Each row is a point on a landscape with many valleys, with its height.
From any point a ball rolls to the lowest of the 2 points nearest to it. It stops when none of these is lower. Distance is the straight distance between rows; heights are no part of it.
K_412 (h 424): [ 97 134 128 121  42 167 168 159 113 103 151 142 122 105 133 122 155 181
 130 115 135]
K_239 (h 341): [111 113 163 108  91 114 110 114 129  38 111  89 153 127 115  84 122 101
 173 119 178]
K_750 (h 178): [151 118 120 124 115  47 133 121 170  84 161 121 114 170 118 133 156 167
 148 148 173]
K_372 (h 547): [133 132 111 135 155  80 117 189  86 173 110  88 157 152  98 112 173  85
 131 175  86]
K_302 (h 554): [106 106 115 108  89  92 133 169 162 191 141 152 150 108 147 121 160  94
 153 157  77]
K_992 (h 356): [185  91 120 112 151 128 100  94  78 118  85 144 129 179 111 175 140  72
  99 151  77]
K_389 (h 230): [195 135 113 166 128 143 124  83 108 132 177 145  77 145 159 140 173 126
 122 121 163]
K_256 (h 342): [118 144 130 138 160  85 122 171 159 157 135  67 132  92 120  72 105  92
 160  92 167]
K_168 (h 476): [145 138 141  83 122 148 143  50  88 133 144 154 142 106 156 158 172 140
 100 203  91]
K_988 (h 283): [140 135 140 123 115 166 162  68 155 103  68  59 133 160 118  86  99 126
 120 115 125]
K_12 (h 279): [108 140 126 138 124 133  95 174 150 105 167 185 159  65 135 128 112 130
 136 153 123]
K_484 (h 403): [131 141 152 101  91 168 130 121 123 158  75 149 142  81 140 140 165 139
 135  99 119]
K_711 (h 324): [134 134 111 126 138 129 126 188 173 177 161 106 138  73 117 110 119 110
 130  63 148]
K_863 (h 580): [124 143 135 147  90  81 123 152 133 131  55 105 118 175 134  92 106  65
 176 151 130]
K_611 (h 383): [148 143 167 155 147 110 145  65 134 140  96 139 169 138 154 115  74  76
 113 184 119]
K_443 (h 415): [115 112 114  89 102  86  99  96 177 108 131 131  81  97 135 140 155 152
 128  88 129]
K_934 (h 325): [156 125 119 100 143 104 102  85  57 108  89 112  79 163 141 163 165  63
  93 128  72]
K_852 (h 418): [123 128 157 114 122 161 128  81 118 158  56 126 130 100 162 147 176 100
 102  85  93]
K_212 (h 435): [ 90 145 113 111 105 143 105 120 169  92 132 153  82  69 120 160 117 145
  68  66 121]
K_156 (h 385): [116  96  84 149 206  82 109  72 145 123  87 120  93 127 102 116  76 143
 124  86 129]
K_681 (h 321): [151 116 168 142 127 137 146  90 131 148  54  70 166 159 137 100 105 130
 112 109 119]
K_178 (h 446): [100 159 164 108 107 193 100 106 112 125 180 163 121  73 122 146 113 104
 104 126 130]
K_502 (h 376): [158 101 123 122 150 190 131  80  85 146 109 167 115 159 125 179 127 111
  88 128  84]
K_879 (h 265): [155 131 140  72 133 149  90 125 162 144 127 162 123  75 115 145  73 121
 128 108 126]
K_433 (h 160): [193 143 172 127 142 115 111  96 143 150 159 116  96 174 173 153 102 128
  98 157 148]
K_328 (h 478): [129 185 169 121 109 122 149 168 186 159  75 154 149 100 136 141 108 106
 138 113 132]
K_17 (h 475): [127 136 180 109 100 140  94 117 102 117 103 171 144 158 122 187 134 117
  93 176 104]
K_197 (h 625): [ 96  99 116 142 192 134 123 113  64  82 141  91 130 151 163 116  92 100
 144 122 155]
K_683 (h 343): [103 128  98 178 157 107 161 102 156 135 110  68 142 136 130  70  99 143
 121 124 106]
K_526 (h 288): [161 119  99 164 142 127 164 113 107  88 164 145 121 197 159 135 161  76
 130 189 120]
K_423 (h 298): [124 132 109 109 122 131 106 110  64 150 144 126  76 142 140 156 177  72
  96 123  75]
K_79 (h 509): [161 141 154 139 135  81 159 152 167 144  88 111 169 160  93 115  77 117
 145 104 170]
K_864 (h 309): [109  91 141  93  99 137 124 146 156 208 132 154 133 103 151 146 108 128
 110 101  76]
K_422 (h 248): [104 151 150 144 148 189 170  82 128  94 105  56 143 155  95  96  87 136
  90 108 124]
K_971 (h 272): [126 128 133 145 131  95 113 145  96 126 130 186 143 115 133 151 167 140
 155 133 155]
K_317 (h 384): [133 189 126 156  57 107  76  77 134 135  69  86 120 147 136  77  59 152
 109 157 117]
K_293 (h 542): [151  65 104 103 119 188 164 131 121 188 128 148 144 124 105 141 110 139
 135  72 117]
K_87 (h 469): [112 145 148 168 189  90 109 107 136 169  98  92  95 134 119 140 115 172
  79  84 120]
K_986 (h 468): [127 181 157 153 127 117 175 108 164 151  59 126 117 116 139 118 109  81
 137  89 150]
K_719 (h 256): [ 76 102 163 134 116 100 108  96 148 128 117 103 106 163 123 145 163 129
 101  64 127]
K_618 (h 645): [ 82  93 157 181 175  96  65 126  92 139 135  91 158 136 111 125 139 118
  90 120 109]
K_493 (h 537): [106 141 122  77 121 123 109 121 156 147 152 150 135  86 115 114 151 125
 166 181 109]
K_975 (h 529): [127  94 162 106  90 155 122 155  94 211 186 139 135 121  97 128  95 130
 117 118 120]
K_730 (h 250): [125  87 115 150  97 164 120 177 112  86 122 176 153 121  99 133 138 128
 159  94 138]
K_589 (h 639): [ 65  95 138 150 167  93  71 108  64 119  91  77 123 163 107 121 124 123
 110 103 115]
K_49 (h 311): [137 107 114 145 155 101 185 114 140  97 162 163 152 176 157 130 123  99
 159 176 132]
K_103 (h 257): [ 92 156 154 105 166 149 154  58 111 155 109  82 116 136 130 117  99  96
 113 141 112]
K_95 (h 278): [ 97  98 147 144  64 103  96 130 150 156 159 132  98 133 122 139 182 117
 108  60 124]
K_140 (h 348): [150 117 107 128  78 166 146 141 177  78 185 125 141  85 118  84 146  90
 136  98 158]
K_448 (h 369): [159  60  99 125 181  75 126 102 147 143 107 134 146 192 100 132 116 130
 145 167 107]
K_717 (h 254): [ 98 137 180 146 104 113 129  93  95 140 169 155 146 150 137 173 172  90
  76 152 123]
K_551 (h 414): [132 122 130  95 113 146 141 192 126 109 152 151 144 126 160 177  75 189
 119 120 134]
K_163 (h 603): [104 118 174 113 113  75 105 124 114 160  47  94 154 136 133 123 144 131
 135 130 119]
K_570 (h 227): [134 116 130 124 153  92 120  46 142  72 133 139 118 148 120 127  93 158
 120 175 146]
K_752 (h 457): [140 114 100 125 164  64 154 112 135  89  97 125 166  84  93 101  52 130
 159  99 195]
K_964 (h 610): [141  78 118 159 192 101 119  96 128 109 158 144 153 126 155 118 114 103
 143 122 149]
K_341 (h 496): [178 111 151 132 136 106 153 149 201 160  96 129 169 125 103 141  97 124
 105  59 153]
K_894 (h 323): [117 103 160 117  82 124 117 140 172  46 149 109 157 134 120 102 128 103
 142 141 145]
K_402 (h 359): [ 99 113 107 132 155 110 156 152 150  76 155  97 176 154  66 101 115 145
 145 125 154]
K_123 (h 474): [ 96 154  96 192 202 121 139 113 127 137 159 143 107 134 101 117 146  85
 113 158 109]
K_787 (h 314): [127 152 150 177 111 129  96 170 140  44 110 109 141 124 129 118 154 167
 115 115 153]
K_115 (h 522): [127 130 142 123  85 151 128 128  96 221 167 173 121  90  81 112 132  90
 131 139 113]
K_370 (h 404): [138  90 114  89  86 157 135 201 151  77 120 139 175 104 149 136 100 173
 141 129 110]
K_848 (h 340): [127 147  83 195 130  86 130  70 109 104  48 107  94 151 150  98 106 166
 125 125 128]
K_494 (h 465): [158 132 136  87 116 148 173  55 125 164 138 174 124 135 148 172 140 169
 118 169 110]
K_600 (h 441): [ 96 167 141  94  65 179 120 131 129 112 146 162  94  67 106 150 102 145
 101  98 129]
K_713 (h 473): [136 110 136 116 146  77 130 125 165  94 118 124 167  84 101 127 108 148
 126  92 172]
K_544 (h 353): [159 129 169 154 154 107 124  64 106 173  72  97 143 129 148 111  81 110
 110 127 141]
K_435 (h 249): [158 110 127 119 110  83 112 135 142 117 156 175 127 106 156 150 145 150
 153 122 170]
K_32 (h 454): [105 123 148 135  98 170  99 126  60 153 171 190 119  76 134 144 123  65
 111 123 118]
K_587 (h 180): [115  84 141 119 106  84  74 105 141  94 138 113 103 181 139 135 162  97
 130 148 118]
K_410 (h 289): [137 172 114 107 152 167 200 109 127 141  78 113 116 136 144 149 153 195
 134 125 126]
K_70 (h 192): [124 162 148 116 150  93 150  55 154  58 144 134 146 113 123 127  67 157
  88 180 156]
K_13 (h 188): [155 129 153 130 166 137 111  69 153 154 148  92 114 116 110 119 131 134
  97  88 156]
K_833 (h 397): [147  73 109 102 134  88 136 132 151 180 120 144 154 189  95 144 158 143
 142 164  87]
K_202 (h 463): [ 83 143  95 196 190  94 152  65 125 107 144 145 135 129  97  93 153 111
 129 180 115]
K_935 (h 551): [133  83 121 162 145 110 100 142  77  97  80 119 177 166  91 128 186 119
 122 148  97]
K_977 (h 329): [115 164 139 162 100 114 102 188 164  56  87  82 126 110  94  97 134 123
 109  91 156]
K_939 (h 488): [126 140 134  82 102 142 147  98  66 104 104 133 150 133 165 156 183 128
 111 195  79]
K_322 (h 443): [183  95 126 156  95 123 134 134  80 167 173 177 134  96 185 133 123 166
 105 157 120]
K_227 (h 486): [146 116 147 125 134 106 167 132 163 138 136 160 185  82 132 143 101 125
 117  60 171]
K_557 (h 592): [135 105  83 125 153 147 174 161  92 162 188 127 137 191 138 137 140  94
 144 161 114]
K_246 (h 346): [159 137 112 101 117 229 135  98  98 137 131 142 113 131  84 133 149 149
 124 136 110]
K_40 (h 262): [160 177 117 136 115 184 179 158 147 125 111 117 133 125 113 141 141 210
  97 117 135]
K_353 (h 624): [115 153 178 102 102  95 130 131 125 141 136  88 142 128 137 133 184 182
 134 123 169]
K_853 (h 372): [138 147 146 112  97 189  95 113 137 106 104  90  85 125 153 118 141  76
 126  89 134]
K_425 (h 286): [155  92 132  88 117 136  81 134 172 171 136 140 109  87 151 134 100  97
 136  87 117]
K_151 (h 429): [ 63 156 132 133  86 163 142 167 126 103 134 147 137  75 152 127 172 173
 126 120 106]
K_525 (h 266): [111 106 111 147 136 148 110 147 128 102 161 190 182  90  83 119 135 121
 151 139 133]
K_740 (h 222): [ 90  80 123 144 146 112 111  84 133 106 145 127  91 186 134 160 162 111
  94 109  94]
K_488 (h 407): [145 171 156 124  66 114  99 114 119 100  71  74 127 165 129  84  64 126
 155 155 154]
K_462 (h 534): [122 108 177 147 121 120 122 164 128 106  88 118 220 139 120 115 133 137
 145 145 134]
K_58 (h 569): [ 98  92 140 100 102 158 145 125 162 137 159 113 117 178 171 136 125  61
 111 136  74]
K_786 (h 315): [119 114 108 156 130  98 157 109 181 114 113 189 133 118 155 143 155 126
 132 133 103]
K_499 (h 402): [136 129 154 173 160  69 116 108 145 156 109 148 155 154 125 126 101  77
 110 190 101]
K_335 (h 583): [113 103  67 102 123 143 167 143 124 127 154 131  99 181 154 132 154 104
 161 162  88]
K_949 (h 421): [125 139 137 116 147 130 129 177 124 128 110 146 128 156 183 185  93 203
  99 146 105]
K_138 (h 225): [162 148  87 167 120 184 132 174 154  89 143 120  91 137 147 120 134 153
 105 119 114]
K_93 (h 433): [195 118  99 156 129 154 112 149 108 159 177 173 130  71 140 108 121 164
 147 151 143]
K_339 (h 536): [115 146  90 140 170  99 152 163  96 179 110  62 133 152 135 110 185 122
 128 169  71]
K_515 (h 339): [134 150  65 147 117 125 188 157 145 154 199 170  98 113 111 125 144 162
 159 147 141]
K_289 (h 528): [ 95 147 108 103 100 134 109 157 132 115 120 174 113 102 137 127 164  95
 188 151 123]
K_798 (h 377): [133 141  97 105 155 109  91 167 122 109 127 145  67 146 124 140 116 111
 190 134 161]
K_7 (h 453): [102 154 145 122 171  77 123  87 168 197 111 110  91 119 103 136 125 147
 106 117 116]
K_996 (h 392): [ 97 141 103  81 132  92 129 161 136 110 151 161  79 134 157 170 103 127
 172 124 156]
K_689 (h 458): [ 88 125 117  90 145 131 111 125 117  83  45  94 107 143 146 130  87 162
 149 143 101]
K_638 (h 317): [ 99 153 105  81 148 196 127  93 152 123 124 114  75 122 129 135 131 131
 117 152  74]
K_409 (h 357): [104 148 131 122 118 163  98 145 142  68 118  79 100 127 137  89 130  85
 146 115 139]
K_562 (h 157): [179 154 151 110 141 121 131 102 172  73 127 154 144 107 138 153  58 155
  96 170 164]
K_954 (h 399): [127  92 124  62  73 137  80 104 134 131 147 129  77  90 145 145 137 165
 120  82 129]
K_356 (h 451): [182 112 152 133 114 126 117 117  65 172 155 170 155 108 184 167 142 123
  80 146 114]
K_134 (h 365): [152 155 110 178 103 111  95  75 121 135  41  84 104 146 127  85  79 163
 107 111 120]
K_569 (h 618): [113  73 117 169 187  95 124 104  74  84 130 120 175 152 133  95  82  88
 163 141 161]
K_374 (h 437): [ 90 150 118 108 138 162 120 157 136 105 101 113 140  79 142 135 143 198
 122 115  99]
K_556 (h 327): [120  98  76 144  65 108 197 152 136 155 177 177  67  93 110  94 132 151
 166 110 134]
K_674 (h 438): [148 133 169 107 149 165 110  87 113 160  69 141 121 107 150 150 116  63
 115  88 131]
K_673 (h 379): [150 150 124  99  90 132 130 168 140  86 145 123 148 109  88 122 152 151
 153 115 189]
K_133 (h 447): [ 79 141 120  70 137 140  79 138 126 103  67 123 103 105 126 146 135 161
 147 134  89]
K_678 (h 576): [ 93 109 108 124 131 136 152 134 129 128 127 100 114 179 152 135 153  82
 118 147  60]
K_223 (h 308): [134 130  94 161  95 123 137 184 171 159 149 154 106  76 159 118 133 135
 120  79 124]
K_778 (h 489): [151 128 106 137 167 170 138 121 140 163 169  98  93 152 135 144 120 170
  92 102 111]
K_312 (h 505): [147 140 121 150  94 143 131 142 104 147 146 155 115 155 139 142 169 122
 128 168 106]
K_769 (h 320): [147 123 113 160  63 125 156 151 129 172 172 179  71  78 125  89 123 136
 140 144 130]
K_578 (h 378): [129 113 144 153 115 108 129  73 119  90 114  75 124 183 114  81 135 107
 143 130 159]
K_666 (h 598): [121 132 102 170 178 139 195 153  87 167 198 136 145 157 153 146 151 113
 117 147 123]
K_799 (h 408): [118 115 100 113 205 101 116 111 111 138 105  94  89 159 109 132  36 139
 143  81 152]
K_781 (h 364): [132 139 139  92 103 101 110 157 131  52 118  95 137 109 108 119 123 123
 162  87 205]
K_311 (h 382): [ 80 161 141 115 124  86 157 117 131  81 125 105 135 156  56 113 105 139
 141 129 176]
K_487 (h 521): [ 99 171 115 126 111 107 121 167 105 151 152 175 114 102 144 132 173  61
 165 188 121]
K_728 (h 563): [114  97 159 109  47 156 121 147 189 123 144 120 134 156 155 130 131 105
 107 114  88]
K_337 (h 440): [140 124 145 109  93 113 147 115 175 132 170 121 141 171 102 150 144 198
  90 150 125]
K_144 (h 349): [109 142 148 167 120  73 172  71 134 117 106  90 130 164 115 100 134 147
 125 101 174]
K_220 (h 484): [122 158 136 191 173 128 108 121  91 145 127 124 127 127 114 130 171  89
  99 142 119]
K_903 (h 141): [182 131 145 131 131 139 123 106 151  92 169  96 134 109 127 130 124 157
  87  88 184]
K_607 (h 405): [102 176 131  83  93  86 141 153 154  59  98 108 117 142  65 144 140 171
 124 140 180]
K_652 (h 368): [132 167 144 133 182 107  97 159 110 185 124  75 131  84 120  82 102 126
 159 133 160]
K_663 (h 207): [152  97  79 137 119 171 106 186 168  70 126  95 132 128 144 105 137 166
 122 104 106]
K_518 (h 360): [111 114 149 176 165  59 165 101 143 131 127 143 156 164 101 140 157 147
 130 101 167]
K_880 (h 371): [121 117 121 146  52 188 167 151  93 141 168 145 116 103  74  79 152 116
 160 101 152]
K_583 (h 455): [105 169 160 130 144 136 129  89 108 141  41 119  96 117 129 123 110  83
 141  81 145]
K_682 (h 335): [118  98 143 120  90 142 113 121 161  55 160 139 162  82 167  98 147 100
 151 116 155]
K_826 (h 319): [141 147 124 167 151 143 151  80 143 138 100  68 132 144 165  78 108 110
 105 169  94]
K_925 (h 375): [139 140 107  73 171 151 128 144 148 129 127 110 134  91 165 135  73 172
 143 169 104]
K_736 (h 434): [ 96 160 148 113 129  98 146 158 129 117 113 131 116 172 156 167 129 176
 122 173 128]
K_126 (h 170): [139 138 133 130 115 144 109 153 143  80 205  91 125  95 147 122 122 148
 100 107 162]
K_597 (h 411): [110 128 102 112  66 114 134 167 142 115 152 192  92  81 132 140 102 173
 131 133 122]
K_458 (h 546): [102 131 122  95  85 120 152 132 179 175 171 122 127 111 125 104 171 122
 141 139 101]
K_990 (h 500): [144 115  94 151 202 164 143 128  77 156 138  90 125 151 144 140 149 146
  97 114 103]
K_495 (h 513): [120 147  87 152  96 129 144 159  98 163 174 168 107 137  93 123 189  73
 149 176  95]
K_141 (h 633): [106 143 168  90  96  95 120 132 158 129 133  81 138 135  74 145 157 183
  92  81 168]
K_770 (h 493): [159 135 126 179 167 127 106 145  73 152 150 160 127 138 139 158 139  62
 104 133 122]
K_613 (h 232): [144 145 134 105 174 140 104  99 155 151 118 106 112 100  98 108  81 105
 124 115 136]
K_979 (h 460): [108 140 167 134 100 138  99 143 116 160 137 213 130  82 132 156 113  76
 135 103 145]
K_67 (h 316): [117 144 136 175 139  79 132 108 114  88  69 114 115 133 175 117 143 161
 131 126 147]
K_309 (h 558): [146 163 139 142 116 111 117 201 105 155 117 106 159 152 113 111 176 100
 167 185 138]
K_181 (h 345): [125 141 140  68 155 148 136 172 123 176 162 123 147  91 172 131  80 111
 169 112 143]
K_580 (h 412): [ 95 146 112 109 158  95 100 109  76 144 109  89 134 114 103  86 123 113
 170 192 130]
K_946 (h 213): [140  90 150 136 109 161  72 149 152  83  77 141 157 138 112 123 127  89
 131 125  95]
K_642 (h 479): [150 149 115 158 201 129 102 138 145 166 128  76  87 136 143 135 111 182
  85  95 120]
K_298 (h 332): [111 135 100  91  95 206 136 113 108 148 158 142  81 108 111 125 137 139
 136 141  97]
K_194 (h 310): [100  95 134 152  43 119 141 147 106 160 171 173 106  89 147 110 152 111
 124 135 101]
K_53 (h 361): [158 121  86 130  87 190 160 133 139 106 149 135 122  87  81  93 156 125
 149  60 162]
K_522 (h 420): [110 160 132 125 102 131 136 156 142  96  98 128 114 181  87 155 157 173
 129 136 133]
K_967 (h 524): [129 148 109 154 147 135 150 168 118 190 105  76 106 167 149 124 186 118
 116 118  90]
K_355 (h 515): [109 149 126 169 188 144 167 134 104 186 107  58 116 164 142 119 131 115
 102  97 108]
K_767 (h 417): [128 103 126 138  31 136 135 159 117  90 131 188  88 106 152 128 136 170
 136 124 126]
K_301 (h 326): [131 104 104  95  80 149 145 157 205 169 132 146 110 116 110 124 101 131
 114 104  72]
K_387 (h 388): [151 178 126 122 165  90  87 109 112 152 117  81 125  99  96  68  89 149
 167 186 153]
K_660 (h 419): [126 139 143 159 156  87  98 154 176 164 113 140 134 129 101 118 108 109
 122 135 114]
K_837 (h 295): [ 76 108 156 148  79 103 111 143 138 175 161 159 133  98 137 129 180  64
 123  96 101]
K_558 (h 631): [100  79 125 145 177  83  87 130  44 116 121  77 134 150 168 126 112 103
 128 121 122]
K_259 (h 467): [125 170 160 139 128 137 114 179 148 171 124 177 153  94 119 131 110  62
 154 120 148]
K_367 (h 297): [ 97 140 145 143 118  93 117 139 112  73 111 133 124 114 171 140 169 166
 141 125 154]
K_797 (h 334): [ 98 105  95 149 163  74 183 104 165 122 129 170 125 135 143 143 148 126
 147  96 144]
K_118 (h 305): [167 143  92  70 124 174 146 168 151 117 158 160 151  66  78 119  76 120
 144 133 163]
K_614 (h 112): [186 149 171 132 155 110  90  90 136 116 133 134 128 127 178 137  69 136
 108 178 152]
K_688 (h 276): [109 140 145 125 106 122 127 105  65 142 154 164 109 145 128 175 178  45
  83 121 101]
K_624 (h 362): [140 128 101 117 156 210 170  89 101 146 126 174 119 137 103 160 120 133
 118 127 111]
K_452 (h 487): [150 136 108 136 124 152 132 194 146 127 103 184 152 130 147 132 115 100
 163 168 111]
K_500 (h 564): [132  92 118 111 133 128  90  97  78  91  79  99 144 127 112 116 201 120
 158 139 116]
K_351 (h 516): [130  80  90  73 136 153 118 114  49 161 181 117 147 112 100 126 179 156
 147 162 108]
K_855 (h 442): [133 145 116 160 176  70 117 119 104 127  83 143 144 115  88 117  30 139
 149  91 183]
K_482 (h 251): [108 102 135 123 134 157 148 119 133  96 176 150 132 148 153 155 103 120
 111 119 125]
K_865 (h 543): [133  94 143 155 125 143 101 176  84 119 110 146 195 158 104 145 157 149
 116 148 110]
K_345 (h 604): [114 116 111 171 191 128 161 153 118 137 181 137 157 119 156 125 122 130
 137 108 150]
K_777 (h 200): [183 136 120 145 143 147 127  95 123 164 184 152  86 146 185 153 127 123
  95 149 125]
K_218 (h 274): [ 84  89 134 133 145 128 142 102 146  82 116 108 145 157 139 119 105 112
 130 115 115]
K_273 (h 124): [122  92 151 100  95  70  89 124 154  86 178 115 136 168 129 138 158 163
 136 148 151]
K_893 (h 261): [177 139 112 195 156 122 130 113 105 117 177 129  97 181 148 136 174 103
 113 165 149]
K_774 (h 293): [158 142  81 130 113 118 129 170 151 183 135 152  72 119 147 132 150 150
 155 102 124]
K_333 (h 614): [108 137 186 100 114  92 150 110 114 159  86  77 167 123 171 119 158 139
 138 131 148]
K_403 (h 344): [105 137 115 146 123 151  88 194 151  81  83  86  92 136 127 115 137 113
 139  77 120]
K_28 (h 218): [143 120  84 108 110  66 142 160 159  74 168 149 126 122 127 144 150 189
 148 139 181]
K_860 (h 381): [148 116 112 138 169 132 208  98 153 152 123 119 168 127 119 124 148 156
 137 100 142]
K_77 (h 523): [136 127 176 159 130  91 141 145 128 143 105  94 197 160  95  96 133 126
 148 130 163]
K_775 (h 448): [ 85 118  96 171 187  96 150  76  73 124 118 113 161 126  92  93 125  57
 126 162  98]
K_481 (h 506): [130  86  93  94  94 154 111 149  62 160 184 109 130 122 146 124 161 162
 124 181  78]
K_684 (h 535): [130  83 139 101  71 164 133 162 118 171 162 123 116 122  90 127  95 153
 112  65 125]
K_491 (h 358): [101 147  72 121 145 129 115 164 155  77  95 113  53 143 136 123 114 116
 166 117 114]
K_247 (h 400): [137 120 152 154 117 138 145 114 152  79 135  82 126 212  91 107 111 103
 118 118 149]
K_43 (h 413): [158 136 138 104 149 123  92 151 139 110 133 115 159  66 148  95 120 152
 155 146 162]
K_987 (h 477): [143 166 143 135 153 128 136 157 129 166 120 202 141 123 126 162  91 104
 144 165 129]
K_632 (h 427): [ 76 147 134 131 116  84 107 123 187  87 125 111 100  78 158 141 139 150
  82  79 125]
K_904 (h 452): [154 118 156 119 104 117 153  70 156 142 156 159 124 169 144 175 146 174
  83 150 120]
K_817 (h 214): [ 96 140 158 113 157 204 157  94 104 145 112  69 148 137 126 127 130 124
  93  98 114]
K_222 (h 444): [ 99  89 142 116 122 120  66 108  98  86  59  80 113 168 144 118  68 140
 128 113 116]
K_307 (h 243): [157 162 128 162 102 196 174 168 125 108 148 111 134 171 140 127 156 173
 112 141 135]
K_165 (h 570): [165 161 130 126 116 119 132 172 111 133  63 111 141 146 142  91 128  68
 196 185 137]
K_208 (h 184): [160  88 113 131 105 187  91 170 155  92  90 122 163 136 109 118 148 160
 130 115  98]
K_363 (h 591): [111 139 145 123 111  52 114 149 157 132  58 118 112 151 118 124 118 119
 161 115 144]
K_62 (h 497): [128 109 114  92 119 142 108 120  89 118 144 103 123 148 165 145 167 175
 114 195  83]
K_492 (h 273): [167 142  85 181  81 121 132 139 108 163 122 174  55 119 125 130 189 172
 137 106 132]
K_429 (h 504): [159 148 118 137 137 113  97 154  54 191 148 154 127 122  87 159 162  50
 106 137  93]
K_541 (h 291): [ 82 168 125 143 177 132  78 182 150 101 155 149 134  77 130 128  83 128
 119 160 112]
K_546 (h 495): [150 133 114 148 144 154 112 114 130 126 108 123 114 133 127 118 172 113
 125 139 112]
K_978 (h 366): [143 108  96 126 173 140 192 118 124 165 163 136 156 145 112 143 137 200
 124 123 136]
K_63 (h 557): [118 120 162 126  79 165 129 123 165 143 132 165 158 121 117 134 136 100
 107 134  97]
K_269 (h 428): [146 142 107 141 204 106 137 133 103 105  93 115 111 132 101 141  66 153
 136  66 196]
K_29 (h 431): [ 73 116  85 126 183  97 135  74  74 119 124 110 137 141 104 102 108 116
 157 180 113]
K_657 (h 233): [ 73 116 171 127 116 150 133  87 104  87 175 141 145 163 142 157 148 110
  99 143 125]
K_803 (h 287): [184 129 122  98 141 176 127 135 134 156 135 177 140  85 116 134  78 105
 161 108 154]
K_102 (h 350): [138 124  82 146 137 142 167 132 110 158 176 174 122 106  91 140 134 208
 118 117 141]
K_149 (h 190): [110 142 151 139 138 163 110 147 105 125 188 102 147  95 165 121 144 153
 108 118 134]
K_45 (h 426): [141 126 165 106 103 125  89 112 137  70  90  69 109 161 140 112  58 123
 122 114 160]
K_201 (h 363): [127 169 120  82 141 156 144 186 146 136 127 117 128 110 179 128  71 127
 165 158 123]
K_401 (h 318): [145 122 107  96 104 161 150 186 107 144 196 154 128  82 109 112  60 134
 144 119 164]
K_483 (h 394): [149 117 126  97 181 128 104 142 152 127  91  92 166  83 150  97  65 153
 151 139 123]
K_871 (h 436): [148 156 152 128 153  80 112 137 176 222 140 134 104 125 125 144 118 120
 123 125 124]
K_96 (h 336): [140 103  83 139 179 123 165  97 154 104 111 142 133 159 123 123 126 121
 158 164 112]
K_200 (h 393): [125 137 109  95  98 157 148 195 139  62 156 109 162 106 148 121 113 155
 159 126 161]
K_271 (h 212): [ 65 150 181 149 148 151 140 101 103 106 178  99 153 124 144 131 138 116
  92 127 141]
K_953 (h 354): [145 159 135 129 145 122 166 131 119 164  84 127 139 140  91 126 175 141
 175 107 172]
K_758 (h 338): [134 114 113 138 124  94 104 158 172  39 158  93 151 130  99  89 114 128
 135 150 161]
K_815 (h 380): [144 142 156  99 126 153 121 126 109 172  82 113 142 113  94 127 163 110
 161  90 160]
K_989 (h 485): [104 145 164  98 118 129 107 111  97  87  70 161 117 191  95 184 124 132
 133 170 112]
K_915 (h 406): [ 94 122  83  80  98 107 118 156 137 111 182 173  70 101 159 141 109 154
 160 147 118]
K_896 (h 367): [125 104 102 165 212 126 138  87 148 135 114  89 124 133 104  97 101 134
 110 100 111]
K_455 (h 290): [129 154 124 113 160 166 140  57 145 150  93  89 100 135 139 111 118  91
 115 178  76]
K_914 (h 255): [180 127 118 154  78 137 136  97 107 140 148 174  68 117 157 137 162 161
 121 104 157]
K_889 (h 423): [137 117 141  89 139  92 151 130 192 172 144 113 152 177  76 141 116 177
 120 162  97]
K_936 (h 296): [ 86  87 134 137 110 101 155 107 179  77 121 144 154 145 157 129 143  97
 144 131 104]
K_911 (h 234): [148  83 124 165  96 190  99 150 140  65 114 180 143 152 123 140 130  83
 130 107 117]
K_747 (h 322): [148 158 125 107 145 122 201  95 109 140  85 139 127 141 137 157 179 175
 162 116 171]
K_82 (h 550): [178 104 133 113 104 174 158 112 168 161 133 165 161 131  97 136 122 143
 113 121 116]
K_137 (h 386): [137 125 147  71  85 172  84  88 157 116 135 113  72 111 127 135 127 110
 113  86 124]
K_523 (h 425): [184 138 112 146 174 139  95 144 123 129 170 126 149  59 145 109 128 168
 132 114 172]
K_540 (h 464): [160 129 184 141 142 143  95 111  89 134 115 155 160 141 167 184 116 135
  65 167 105]
K_822 (h 514): [125 114 119 131 117 146 107 143  45 207 165 170 138 109  61 132 150  74
 114 128  86]
K_240 (h 330): [ 98 135 140 101 133 165 131 184  84 164 189 154 136  82 150 148  77 133
 141 104 156]

For each start below, name the point where the ball stops.
K_356 => K_879
K_986 => K_208
K_967 => K_817
K_978 => K_273
K_227 => K_817
K_518 => K_903
K_502 => K_903
